Points, in no order, along strands that fork and pass close to each other.
In the rows, 128 means zero.
Two points are linked if the straight distance between their rows is under 145. Some points are linked to none.
deki: [179 149 119 103 139 166 149  84 111 163 102 156 127 161 136 122 125 129
 121 195 124 122 162  85 156 191 131 108 100  98 150]
bugez: [174 155 145 194 164 141  64 129 103  86 101 125 173 137 147 116  86 135
  83  93 131 121 173  98 105  71 128 105 128 154 110]
rore: [ 86  88 208 175  94 113 141 111 105 127 142 147 118 136  88 124 127 102
 143  71  93  88 125 123 150 158 139 150 134 128 159]
benov: [ 76 119 130 142 102 105 128 127 113 133 176 144 130 143  98 115 126 158
  93 119 144 142 107 174  73 130 145 134 115 144 123]
Sedaz: [ 75  87 138 143 135 116 108 108  97  60 150 162 126 166 143 190 185 112
 168 141 134 129 171 103 159 123  72  68 150 176 138]
tov: [ 84 145 149 119 143 120 116 123 129 155 153 130 138 125  80 146 121 139
 158 107 155 139  91 121 109 141 161 111 193 186 122]
Motid: [ 82 145  97  97 146  75 113 132 104 116 109  91 102  79 156 173 180 115
 170 154 144 116 114 131 105  79 100 143 164 132 129]
Davit: [154 153 181 192  92  61  68 163 161 109 166 100 167  84 131  96 102 140
 123  86 119 157 115 166 120  83 122 169 146 144 135]
robep: [164 127 124 113  70 111 152 173 165 124 107 111 114  97 101  80 101 166
 120  60 136 127  87 111 125 139 138 148 175 107 133]
Raril: [103 124 163 130  95  82 133 163 155 132 167 160 172 101  97  70 124 141
  76 122 135 144 120 183  95 156 172 142 103 157 149]
dap: [141 153  90 114 123 122 121 133 147 115 179  91  84  85 162  89 165 145
 115 110 159 162 132 182 122  89 117 147  96 129 135]
genu: [169 164 128  85 144 122 166 111 120 139 137 169 104 145 110 148  75 144
 144 165 138 186 114 151 109 165 161 159  64 123 106]
vuz: [147  91  67 109 145 155 167 109 172 136 115 107 136 190 172 154 174 122
 130 108 124  56 151 128 187 117 138  91 124  91 121]
Poz: [185 134 117 148 131 124 160 170 130 132  65 117 150 142 141 108 102 111
 131  57 131 110 138  83 166  94 153 155 108  64 114]
lele: [134  96 150 117 102 154 124 107 128 128 158 100  92 165  76 101  88 184
 128 117  87  87 101 134 161 170 139 159 170 123 118]
vanu: [170 160 208 156 125 107 108 140 116 169 109 165 172 126  76 125  74 136
 146  99 147 165 139 112  97 154 159 112 158 156 167]
pusa: [170 156 103  88 157 120 155 127 130  98 147  61 176 126 168 150 118 139
 126 127 133 162 148 131 112  91 172 119 121  89 112]
gamo: [138 166  92 111 127 122 141 108 137 177 130 143 117 136 157 156  86 108
 153 160 134 215 100 153 142 138 139 157  70 104  89]
maba: [ 93 135  59 104 116 109 129 131 170 159 137 130 105  97 153 161 190 140
 118 177 155 172 122 149 152 131 132 146 124 124 125]
godu: [ 43 127 115 145 112  88 118 147 105 133 115  99 131 128 151 163 124 108
 114 149 103 148 114 127 118  85 147 169 123 142 106]
gifeg: [106 123 102 124 123 141  95 113 125 149 156  97  88 111 160  79 186 146
  90 128 105 172 135 185 133 133 150 154  96 122 145]
pog: [136 112 150 126 138 116  82  85 116 137  92  81 168 117 157 117  89 126
 135 102 135  97 166 154  87  90 145 128 162 120 123]
Vez: [ 80 162 104  80 150  81  91 148 133 142 119  87 116  80 152 148 131 120
 124 215  91 137  99 150  86 128 149 137 133 186 133]
rad: [ 88 103 117 144 103 120 159  80 181 125 142 118 113 103 159 186 143 135
  71 111 137 147 160 124 110 117 137 131 120 158 120]
filon: [135 110 184 206 133 191 110 159 121 135 154 133 124 142 100 142 108 130
 133 108 123 139 112 128 203 133  97 127 188 163 139]
sume: [116 143 109  95 126 115 124 165 154 169 109 139 129 100 140 120 128 117
  98 192 103 153 117 175  64 125 153 164  42 157 117]
Puz: [185 135 142 132 119 161 144 144 100 149  96 129 115 124 135 102  93 124
 175  96 114 152 134  91 165 113 139 163 128  95 126]
vulad: [ 64 107 137 129 122  87 114  88 134 168 146 173 117 129 111 163 155 145
 127 181 127  89 135 123 162 141 157 143 154 184 143]
nobop: [184 112 130 135 118 143 199 134 125 153  96 151 156 138  87 140 129  84
 105 127 142  85 112  82 169 152 102 126 120  43 122]
rodid: [ 57 165 175 152 138  88  74  63 124 132 184 154 148 172  89 161 122 122
 129 148 115 123 101 168 106 156 130 107 146 148  88]
Fumo: [165  79 142 115 164 191 183 113 152  42 108 147 118 111 123 155 140 114
  96  90 122  97 127  68 164 100 106  83 136 125 112]
gom: [ 78 134 124 103 132 112 191 139 111  95 175 133  74 121  99 150 147 144
 124 166 154 167  54 136 162 161  89 124 129 114 117]
feva: [205 120 128 118 106 190 165 153 144 166 115 123 118 156 102 118 131 118
 153 118 144 113 144 150 166 137  55 132 120 100 187]
besi: [144 140 127 114 111 186 183 198 144 120 149 169 109 162  97  59 103 147
 150  96 155 127 123 129 131 175 120 113 127 164 160]
leda: [143 104 151 156 142 140  93  92 101 134 115 148 126 148 146 188 160 116
 123 132 112  71 160  98 112 112 120  55 158 176 148]
bosaz: [144 150  97  99 152 168 144 135  97 101 145 189 115 140  95 129 118 130
 154 148 146 138 130  77  95  94  99 112 104 132  74]
fir: [115 142 162 158 109 130 119 120 122 180 142 175 127 172  73 123 120 137
 102 124 114  65 145 118 110 155 153 127 125 175 162]
Pozol: [146 138  66 106 135 125 142 128 164 164 143  99 136  87 128 121 166  97
 162 122 186 137 116 122 132 157 121 135 127  57 144]
ponez: [137 220 217 154 166  90  57 114 136 119 152 146 173 105  96 141  94  98
 130 135  88 152  85 135  89 146 143 118 147 148 111]
dizeg: [138 114 161 157 117 120 123 121 121 118 168  82 130 118  81 174 145 160
 115  87 131  78 152 124  94 107 117 134 173 116 172]
zav: [111  98 149 108 135 130 152  95  70 120  99 172  96 119 140 112 136 110
 194 143 129  91 120 134 103 159 112 117 115  98 128]
Mesed: [113 104 119 119  97 164 160  89 161 126 109 137  92 132 136 137 101 101
 152  81 113 107 172 100  89 149 114 129  86 119 133]
kef: [124 133 112  99 127 102 167 160 182 143 115 127 178  82 171 115 100  91
  78 186 113 140 125 140 115 125 162 140  49 118  85]
kidem: [133 129 164 188 130 137 126 121  78 154  96 159 112 115 146 119 112 110
 149 138 146 142 161 111 161 113 112 169 103 124 139]
rotez: [156 116  94 103 154 154 162 174  96 140 101 145 122 134 160 163 185  93
 204 132 124 109 118  90 152 100 135  88 136 117 126]
Naf: [144 182  63 118 147 134 157 144 135 149 136 159 146 116 107 146 109 124
 147 157 198 150 139  99  93 103  99 127 106 122  87]
Tuto: [121 113 115 131 144 131 139 117 134 103 111  90 104 101 170  85 156 125
 153  90 190 117 172 131 153 121 110 141 134  97 159]
zil: [182 140 149 168  94  81 105 158 135  92 169 106 138  97 116 100  89 188
  88 113 139 153 106 156  78 123 116 130 139 116 136]
dasa: [122  90 128 143 106 128  93  93 135 141  95  90 127 100 161  57 166 132
  54 114 126 139 142 202 109 151 132 140 120 100 153]
domi: [104 185 200 128 153  83  46 121 137 120 154 129 176 105 103 122 117  94
 159 149  93  87  94 171  69 104 120 133 140 142  92]
Rig: [155 123 143 125 177 201 142 190  71 106 126 134 117 128  96  98 150 126
 170 145 110 107  82 119 149 133 113  89 171 145 165]
rit: [120  85 108 137 138 183 148 108 160 122 113 158 109 128 166 183 158 119
 142 166 126 118 155 109 202 136  79 107 164 185 121]
posi: [186 109 178 130 116 202 132 119 102 133 122 125 133 186 113 101  94 129
 117 115  80 119 124 138 161 173 107  81 156 149 155]
nol: [111 157 166 115 133  99  64 124 192 164 167 148 117 106  83 126 137 120
 108 137  80 149 129 212  77 134 177 154  78 210 143]
Gula: [161 120  97 142 148 186 170 117 194 119 130 116  99 108 136 151 122  87
 128 100 127  97 133  77 197 114  78 150 125 111 103]
kapo: [145  93 176 112 168 180 136  94  95 116 140 206  85 143  65 153 111 127
 155 171  98 100  99 143 154 148  98 114 142 168 118]
petep: [112  98 128 121  90 111 146 128 118 161 124 144 128 128 149  91 157 131
 106  79 142  71 131 186 124  64 161 120 132 149 131]
paf: [116  89 127 125 178 199 149 157 106  47 142 147 127 133 142 105 170 111
 149 163 110 128 115 113 178 139  92  65 161 154 148]
Kuz: [ 83 123 118 161  99  92 133 172 150 101 156 108 118  89  96  85 127 159
  91  98 135 105 159 113 118 111 134 202 136 116 141]
sanal: [ 99 167  95 105 150 129 119 117 116 111 145  95  61 102 130 112 125 126
 147 162 140 148 104 124  86 176  94 149 110 109 126]
Zote: [ 99 106 142 111 122  91 134 145 153 130 143 117 154  70 148  90 146 110
  85 123 126 112 125 192  99  97 166 113 108 178 138]
Zikek: [ 72 167 151 163 141  76  73 134 110 122 182  84 178 152 110 162 132 126
 116 134 131 165 110 151 150  63 130 125 170 155  90]
Rarig: [172 136 166 131  96 155 116 116 126 112 121 111 131 162 118  79  88 141
  85  80 117 120 131  85 152 185 129 102 170 159 164]
kenof: [133 120 104 125 125 204 208 199 149 110 131 139 121 160 123  86 135 110
 144 111  99  76 130 125 137 158 103  92 120 133 162]
luman: [119  94 123 130 107 155 189 113 111 113 126 139 127 158 151 199 130 124
 121 131 124 118 117  98  91 144 122  82 127  95 111]
Bunen: [124  96 179 111 172 144 124  91  74 107 155 188 132 146  75 150 130 138
 140 173 103 119  97  92 145 172 152  79 163 147 134]
dula: [168 126 140 130 120 158 160 153 110  95 108 179 133 113  87  99  91 137
  91  86 123 118 130  55 120 114 143 113 130 150 109]
Sove: [112 111  71 127 159 147 143 143 150 116 104 113 105 177 187 201 179 106
 172 112 124  97 127  94 177 104 122 109 112 105 102]
zukem: [103  75 132 133 113 158 173 123 121 129 163  96 115 156  92 203 147 159
 125 130 127  98 119 131 106 121 120 114 155 106 143]
seda: [ 97 137  76 110 120  66 146 128 121 115  86 138 151 145 196 224 143  86
 160 163 108 179 145 102 129  99 105 124  96 107  78]
Rovik: [119 115 161 146 120 157 113 181 121 103 152 153  88 174  74  82  76 164
 181 101 135 137  98 148 117 208 108 132 141 165 154]
guta: [ 66 119 109 105 102  66 145 117 118 105 100 131 103 136 174 212 147 105
 142 134  89 157 119 110 159  83 125 129 136 155  92]
Melet: [177 140 148 103 115 117 125 115 103 124 142 132 135 152 106 122  53 177
 134 134 108 189 120 143  75 167 165 132 100 105 112]
mok: [ 63  87 104 104 114  90 130 160 103 129 135 104 174 138 154 108 184 145
 102 165  91 144 123 192  71 120 181 119  98 117 131]
davu: [162 129 126 182 181 168 107 157  88 102  96  72 128 157 139 131 124 155
  92  95 132  93 135  77 168 123 133 127 154  94 142]
nunid: [192 134  88 108 125 161 142  83 143 182 102 127 124 164 151 169 134 103
 149 165 116 108 131 114 143 158 117  92 112  80 112]
feb: [168 111 113 149  49 131 139 161 167 138 116 145 115 131  97  83 123 175
 103  85 190 141 145 147 100 163  73 144 123 108 174]
pafav: [127 118 143 129  95 120  89  98 159 159 141 107  96 125  69 107 104 198
  91 126  89 146 131 145 133 182 143 199 146 104 147]
fozi: [117 138 131 124 152  93 116 132 108 159 102 128 172  99 205 114 132 120
 130 184 151 158 129 144 140 132 179 112 146 152 144]
gad: [151  93 166 117 173 207  84 127  79  99 116 156 145 132  79  88 132 130
 142 159  98  91 105  96 157 139 140  73 193 139 148]
dur: [131 148 149 126 125  98 101 152 113 123 144  97 131 131 109 154  62 167
 133 146 121 215  87 181  71 138 135 167 115 120 108]
Derov: [136 151 178 145 140 102 130 142 137 148  92 132 192  83 145 113  87 110
 104 123 166 166 145 119 112 142 163 116 156 171 150]
lelod: [ 91 135 140 143 113  99 116 134 183 133 140  92 143  54  95 126  91 146
  77 106 125 123 151 103  86 143 147 175 153 157 154]
rebuf: [184 105 118 120  81 105  79 159 191 108 114  76 159  96 137  72  94 176
  80 120  96 134 157 175  85  92 116 178 101 107 120]
vogo: [121 139 151 195 102 132  85 104 148 117 146 118 123 105 137 110  81 142
  97  78 163 129 134 132 123 118  97 132 151 159 114]
melor: [113 162 148 129 141  94  98 162  77 127 133  97 116 120 132 128 112 140
 182 120 147 190  94 152  90 103 124 144 137 137 144]
Mimuf: [ 55 146  53  84 123 119 115 115 122 122 131  73  95 142 134 155 172 135
 163 148 144 130 114 122 135  86  89 128 158 124 105]
Gisep: [151 162  83 101  99 115 164 124 178 151 132 137 138 107 125 105 107 104
  82 131 109 106 160 118 117 107 152 179  61 105  94]
numon: [157 108  87 137 175 167 152 143 180 107 167 119 154 134 119 125 113  40
 165 107 118 109 115  62 213 144 119 113 107 105  96]
Vov: [131 175 188 171 126  93  71 137 120 140 161 164 159 177  76  98  97 142
 166 100 147 150 132 163  82 181 160 126 135 139 148]
Nir: [107 177 200 162 159 100  67  81  89  98 164 159 148 147  67 145  78 132
 128 132 101 152  83 117 108 150 127 126 147 131  77]
Kuzi: [128 150 108 132 136 135 144 165 106 149 117 113 141 127  98 104 133 152
 131 129 146  89 173  74 101 131 159 148 145 110 167]
pures: [120 102 122 100 128 122 107  76 152 145 149 103 116  98  97 117 122 171
  99 166 108 175 123 180 119 155 154 202 125  86 105]
bovel: [ 99 151 132 164 147 154 110 119 125  70 178 110 101 117 135 106 106 146
 110  99 168 140 103  96 153 118  84 116 167 175  87]
Goves: [127 142 135 117 150 137 104 102  73 145 156 136  95 140 133 126 140 133
 164 159 123 129 113 137 172 108 125 120 142 163 127]
nalo: [105 124 103 102 158  92 162 123  90  97 116 110 131  87 150 134 149 123
 147 146 174 110  91 114 127  92 113 120 165  85  78]
likuv: [ 79 114 150 164 119 108 149 119  91  98 122 129 134 133 155 147  83 111
 107 103  98 134 129  96 122  89 152 142 114 131  78]
mir: [124 103 160 128  96 170 151 124 113 164 126 133 106 166 153 133 131 133
 139 116 103 140 112 148 150 168 158 100 127 137 157]
lup: [112 178  72 151 167 107 133 145 109 130 121 122 136 125 147 153 156 117
 125 174 185 149 153  91 154  62  93 146 119 127 104]
rud: [ 40 121 154 128  96  58  71 106 125 128 162 143 129 152 147 188 182 112
 170 134 100 155 114 166 107 165 143  87 139 169 149]
Rogir: [ 98 104 151 124 163 109 140 122  74  67 104 157 136 121 155 118 129 101
 126 122 107 140 142  59 153 101 174 116 125 136 107]
Somi: [ 63  83 101 114 103 105 164 137 119 161 121 140 124 141 138 119 182 134
 134 145 125 129 109 157 113 156 178 135 115  71 134]
vak: [101 125 168  94 153 104  48 151 151 135 152  90 159  88 113  71 109 147
 117 188 107 171 121 200 100 158 142 163  97 162 139]
Zas: [138 179 165 116 142  89  84  96 141 153 177 156 128 134 121 107 131 116
 128 149 123 122 139 202  68 154 162 100 100 196 166]
zise: [135 100  77 132  89 200 163 141 199 175 134 133 119 180 116 121 138  78
 124 110  99  97 125 151 170 170  99 119  84  98 130]
diba: [177 154  77  85 137 134 123 122 177 200  69  76 156  81 165 151 123 101
 121 138 130 124 140 142 103  99 160 136 124  99 139]
baf: [108  83 155 161 113 133 158 131 112 133 110 107 112 139 150 126 149 120
 108  87 114  98 128 117 161 137 160 122 146 111 167]
Goki: [171 116  87  98 133 126 153  66 160 140  85 101 153 167 170 147 156 117
  70 103 144  76 167 134 181 106 130 119  95  69 132]
muzi: [152 128  97 140 150 225 181 131 190 144 125 131 106 122 130 164 119 100
 132 156 111 116 114 122 183 155  70 126 150 149 128]
zanom: [143  86 164 130 176 149 121  89 134  95  80  98 160 159 155 140 133 125
 123  51 149 127 189  99 164 106 154  85 154 146 153]
nazak: [ 75 123 151 171 113  93  82  84 141 131 190 125 180 145 119 134 133 135
  80 131 120 102 132 188 106 118 145 114 133 138 103]
pumor: [129 175 183 194 126 104  71 153 130 138 142 128 181 117 139 104  93 105
 136  88 120 147 132 131 167  87 166 148 158 158 114]
Guzo: [157 119 159 146 143  92 128 162 103 113  67  86 157 115 151 103 111 126
 113  61 139  91 150 126 118  71 157 142 149  99 148]
nuri: [ 78 144 128 130 133 106  96 116 135 186 146 129 153 137 103 143 141 132
 117 156 102  64 160 131 106 113 182 138 154 174 154]
kol: [ 79  92 151 108 118  62  94 104 111 128 148 116 153 116 167 132 169 127
 139 157 104 154 133 202  75 166 177  96 120 140 165]
Ruri: [ 44 115 101 153  99 130 142 151  98 134  99 124  92 163 170 173 171 122
 137 161 120 137  96  99 173 166 118 118 142 129 132]
nusel: [197 136 123 124 124 117 152 120 154 100 125  84 154  98 137 154 102 151
 107  82 150 140 169 108  99  90 117 145 138  86 119]
sebak: [103 136 126 103 117  90 112 129 143 163 143 155  80 109 144 141 161 115
 125 161  93 159 119 190  99 101 148 146  65 194 142]
bofis: [103 102  92 140  79 131 100 172 178 127 115 113 163 106 140  72  99 154
  88 104 137 128 133 171  60  99 127 173 111 123  78]
Pefu: [174 168  85 108 145 120 116 111 131 170  89  96 125 115 202 178 132 113
 130 178 108 140  99 122 131 123 148 120 124  99  98]
Ped: [132 129 175 144 155 134  93 116  76 105 143 159 118 163  91 102  83 149
 182 114 161 147 100 138  80 194 120 101 144 133 127]
fepa: [105  77 190 154 109 111 118  77  95 141 140 169 155 144 101 121 126 124
 154 105 142  85 149 156 138 117 124 132 149 121 126]
zol: [149 141 132  72 140 102 182  84 109 131 142 152 110  85 127 110 139 129
 119 161 107  86 122 106 147 123 158 141 131 115 119]
Didof: [101 105 149 134 149 173 168 134 101  63 137 169 122 126  94 132 121 116
 110 114 106 110 123  46 150 102 136 105 139 165  93]
goton: [164 113 109 142  97 192 159 177 180 167 139 128 103 150  93 135 118 135
 156 114 128 153 106 151 141 177  85 146 107 101 151]
zanaz: [128 109 125 134 156 120  91 109 129 126 116  86 192 142 188 173 119 140
 132 131 149 121 180 166  96  51 145 115 138 147 109]
Lonin: [149 104  98 104 155 195 157 154 106 153  90 154 148 166 111 119 155 100
 182 160 107  82 146  89 176 129 148 104 142 120 141]
Vafun: [180 103 153 146 166 173 141 148 111 129  77 120 122 133 151 135 175 112
 137 112 163 109 153 113 186 117 100  86 153 126 197]
tazog: [136 107 105 103 134 102 152 109 148 113 109 108 151 128 176 109 159 132
  70  92 160  66 165 167 139  67 153 117 123 119 129]
Nur: [107 143 105  97 140  94 175 135  94  73 149 120  91  96 132 169 182 110
 146 164 138 140  72  99 167 115  69 111 139  92 109]
Mube: [ 96 128 114 137 121 135 165 107 125 158 115 167  95 127 139 178 113 109
 156 166 159 177  94 113 168 129  94 160 113 118  84]
Bigep: [145  91 118 107 160 188 142 116  79  86 108 184 106 134 126 103 143  95
 188 149 122 116 148  85 111 115  90  89  94 104 106]
boge: [ 48 100  82 155  86 141 134 127 128 174 110 157  79 164 144 167 152 110
 138 160 120 149  97 138 164 133 116 159  86 112  91]
tigud: [156 105  79 111 157 176 159 152 145 144 152 156 157 177 109 137 135  72
 192 158 117 106 125  95 205 126 122 117 115  94  87]
lapu: [184 116 120 123 111 199 161 113 138  94 111 166 145 158  99 108  90 107
 126 114 124 111 169  75 149 144  66 117  90  98 113]
kup: [101 133  94 138 144 106 136 142 177  91 130  58 154  89 179 127 153 120
  62 147 122 148 170 136 113 126 158 155  85  99 142]
guf: [108 155 182 145 158  70  89 142  68 112 134 138 153  85 115 117 111  90
 164 131 121 143 114 142  98  91 117 145 142 153 125]
zar: [124 136  90 136 176 103 139 143 151 102 109  67 126 117 200 129 188 120
 126  94 164 139 152 133 145 116 147 138 100  69 164]
zisi: [103 163  68 103 122 119 137 123 144 144 146 124  91 121 136 124 164 101
 123 154 116 144 101 132  80 182 128 123  65  82 130]
mifo: [161 132 161 135  99 145 127 107 140 136 148 147 113 125 108 131  86 144
 128  76 173 161 129 144  94 143  94  93 137 172 142]
kep: [189 154 160 163 122 114  74 127 115  93 159 132  93 102  93  73 108 170
 159  91 137 118 136 102 111 150  68 137 162 156 156]
pumo: [172 119 161 118  41  91 126 146 157 106 108 117 124 155 102  69  93 160
  84  51 119 109  93  87 133 167 107 118 195 152 161]
Dimuz: [100  94  96 130 104 136 157 106 175 139 106 160 111 114 191 188 159 118
 128 116 143 114 174 110 178 110 138 123 130 180 120]
Sefol: [169 151 119  83 125 149 173  98 145 147 133 139  70  99  96 103 107 133
 121 122  98  79  82 112 159 145 123 154 125  95  93]
Kig: [189 153  80  93  71 110 109 166 174 175  72 122 170 127 125  53 101 135
 117 110 132 152 145 151  98 134 135 177  91  71 127]
rulu: [149 121 158 116 118 116 116  82 121 164 111 129 123 109 144 144 109 126
 135 131 141 140 148 174  76 120 127 114 135 137 143]
Fam: [ 74 114 152  90 151  96  58  95 131 137 150 116 102 108  92  93 139 146
 141 158 101 170 128 199 106 151 158 195 111 144 137]
sova: [141 112 122 163 195 150  83  97  79 102  97 134 129 159 144 182 160 147
 117 138 135  99 161  94 162  40 123 113 141 126 101]
Suled: [157 149 137 105 148 113 112 152 109 108 134  62 191 109 149 104  81 151
 117 186 109 122 153 152  93 115 150 151 108  97 124]
nime: [165 146 108 100 112 147 180 154 155 158 159 164  98 150  85 133 105 122
 163 118 154 165  83 150 141 187 130 139  63  88 114]
rudap: [113 166  81 122 155 117  95 124 140 168 103  69 103  79 173 140 139 121
  97 197  98 133 103 125 117 125 142 173 124 112 133]
dulus: [169 108 155 113 134 177 142 120 136  84 103  88 149 147 138 104 106 144
 101  55 155 132 139  93 179 145 129  79 181 130 145]
Duk: [111 156  97 107 111 100 137 160 132 152 131 138 125 105  99  72 116 159
 103 142 128  82 149 136  91 121 161 186 108 118 129]
Komap: [120 133  94 136  87 120 132 156 169 133  91 128 159 110 155  66  74 138
 135  94 154 159 161 133 127 107 143 186 102 106 100]
tis: [212 106 117 144 146 218 156 171 130 145  97 145 151 132  99 125 123 115
 183 126 141 133 117 138 184 108  68 121 159  97 133]
tinem: [199 146 145 129  75  59 128 166 162 112 141 114 111 104  95  93  89 209
 140 106 121 179 120 109 117 139 141 172 157 125 161]
todu: [151  76 153 136 138 167 209 125 121  75 101 143 127 133 154 163 143  89
 124  96 135 114 127  88 133 142  94  67 113  89 133]
Bov: [201 146 109 102  94 156 163 122 145 129 150 135 134 121 117 151 101 164
 114  85 174 152 130 135  84 104  94 104 129 128 109]
gok: [168 125 194 150 115 139 109 159 115 127 105 181 146 110  67 129  85 120
 133  72  98 152 122  59 116 117 147 111 149 169 141]
Zuves: [140 132  86 111 174 110 112 113 107 113 107 112 158 165 185 194 157 145
 132 165 122  94 186 114 122  48 140 110 122 141  99]
suf: [179 137 148 131 134 161 156 192  65 136 121 120 131 150  87  98 140 153
 143 118 121  98 129  89 138 142 145 112 156  93 186]
Dip: [ 76 114 127 166 133  99 124 114 105 119  85  98  96 119 199 173 160 118
 122 141 104 116 123  86 165 155 156 136 159 123 154]
tok: [101 109 192 132 131 117 138 111  88 123 154 214  85 155  85 157 132 103
 177 132 126 135  79 160 139 123 105 120 106 189 108]
mev: [146 105  72  84  85 138 135  76 184 180 107 126  78 109 151 135 190 109
  92 138  89 107 111 151 145 155 140 126  96  86 126]
Kato: [ 77 154  88  79 153  92 139 117  72  73 117 131 117 147 128 153 142 116
 122 173 108 126 116  79  97  87 110  84 124 158  76]
Salig: [111  99 100  95 108 126 159 111 114 174  87 160 136 154 130 116 142 111
 186 148 133  90 133 134  99 158 151 122  95  65 122]
relek: [ 55 181  34  72 125  81 123 119 140 100 129  98 104 128 157 166 151 113
 122 170 110 125 117  82 115 123 113 114 128 143  89]
ker: [112 121 142 174 175 168 105  99  86  91 106  91 111 134 150 142 129 128
 119 145 110 109 148  54 161 157 126 127 160 120 141]
vuti: [110 124  82 150 184 146 114 144  98  96  93 162 135 139 130 155 177 117
 142 157 171 119 167  53 177  62 105 124 126 133 108]
sulos: [128 163 116  95 148  87 127 110 131 132 163 140  95  76 149 140 153 136
 135 172 155 174 109 190 105  83  94 131  96 170 137]
vakeb: [144 158 179 116  91 102  94  96 141 187 129 151 147 171  94 117 122 121
  89  91 114 101 138 181  79 152 155  92 112 179 175]
rim: [ 97 123  72 130 103 115 175 130 160 130 122 123 118 136 184 174 170  95
 125 116 134 126 129 113  79 150 125  91  84  86 130]
lutib: [157 139 120 114 131 108 156  99 106 157 112 149 160 125 166 140 140 137
 119 187 149 159 162 119 162 160 167 111 126 106 148]
mif: [ 69 103 182 150 133  97 114  84 101  84 183 164 162 152  97 163 173 113
 159 119 138 102 153 117 137 107 122  95 165 138 108]
tegem: [ 50 153 134 162 114  79  60 151 122 155 159  83 142 127 122 145 141 104
 126 155 102 182 126 177 119  78 128 161 116 170 134]
ripup: [155 117  43 110 114 132 126  94 181 162 126 106 118 138 159 112 210 105
  73 115 130  97 160 156 134 120 141 115  77  76 127]
pateg: [ 94 173 144 153 138 117  97 152  92  80 175 133  85 126  82  89 102 170
 143 116 158 149 100  91 110 142  83 138 157 168 124]
gogi: [109 165 167 184 164 107  80 117 122 118 157 125 183 134 129 165 136 101
  96 121 110 126 141 102 162  71 175 114 158 174 108]
gebe: [201 142  94 119  52 109 111 177 160 179  73 154 110 145 104  58 107 164
 124  90 165 141 101 152  95 144  97 145 113 102 144]
gazan: [149 112 177 126 118 106  88 159 151 138 139 102 165 101 108 120  74 161
 104 176 113 195 125 208  69 156 136 165  77 123 140]
suru: [134 104 135 117  64 115 119 110 154 148 106 126 147 122 101  80 125 153
  52  88 136 139 155 167  94 167 117 145 122 108 182]
fuboz: [176 149 132  82 111 135 130  95 123 111 144 144  95 133  95  81  64 189
 114 121 102  95 107 117 134 142 131 162 134 129  97]
nutar: [ 79 151 107 121 137 135 151 168  99  94 149 123  85 135  92 101 121 147
 145 146 150 123  85  93 128 172 100 145 133 105 120]
Mekod: [153 140 129 149 134 165  95 123 126 103 130 100  79 112 137  68 126 134
 150  81 160  92 173 116 135 132  80 147 146 145 178]
vudo: [122 113 112 120 160 168 172 145 108  74 135 145 106 122 158 131 164  83
 164 160 126 142  87 104 192 164  67  94 127 100 117]
Toson: [149 116 124 174 127 216 131 180 130 154 119 137 127 153 120 113 106 151
 151 118 180 134 104 143 160 117  77 116 174 148 118]

A fork is a point with three links. Follow the links from the first point to the second and name the forks in between, in order.
robep, diba | godu Didof vanu Pefu
Bunen, Tuto | Rig Nur nutar pateg
pog, fir | mifo pateg nutar Nur Rig Duk sebak
kenof, gamo | vanu Didof godu Rarig baf Dip
fepa, dula | baf Rarig godu Didof
bofis, Tuto | sebak Duk Rig Nur nutar pateg

A fork is a point with three links, a tip a point with one. Leave the first point through the second and follow the links. Name the first fork or tip that comes.
zol, Sefol | dur
Zuves, sova | rud
Komap, Kig | sebak
Salig, zav | pog
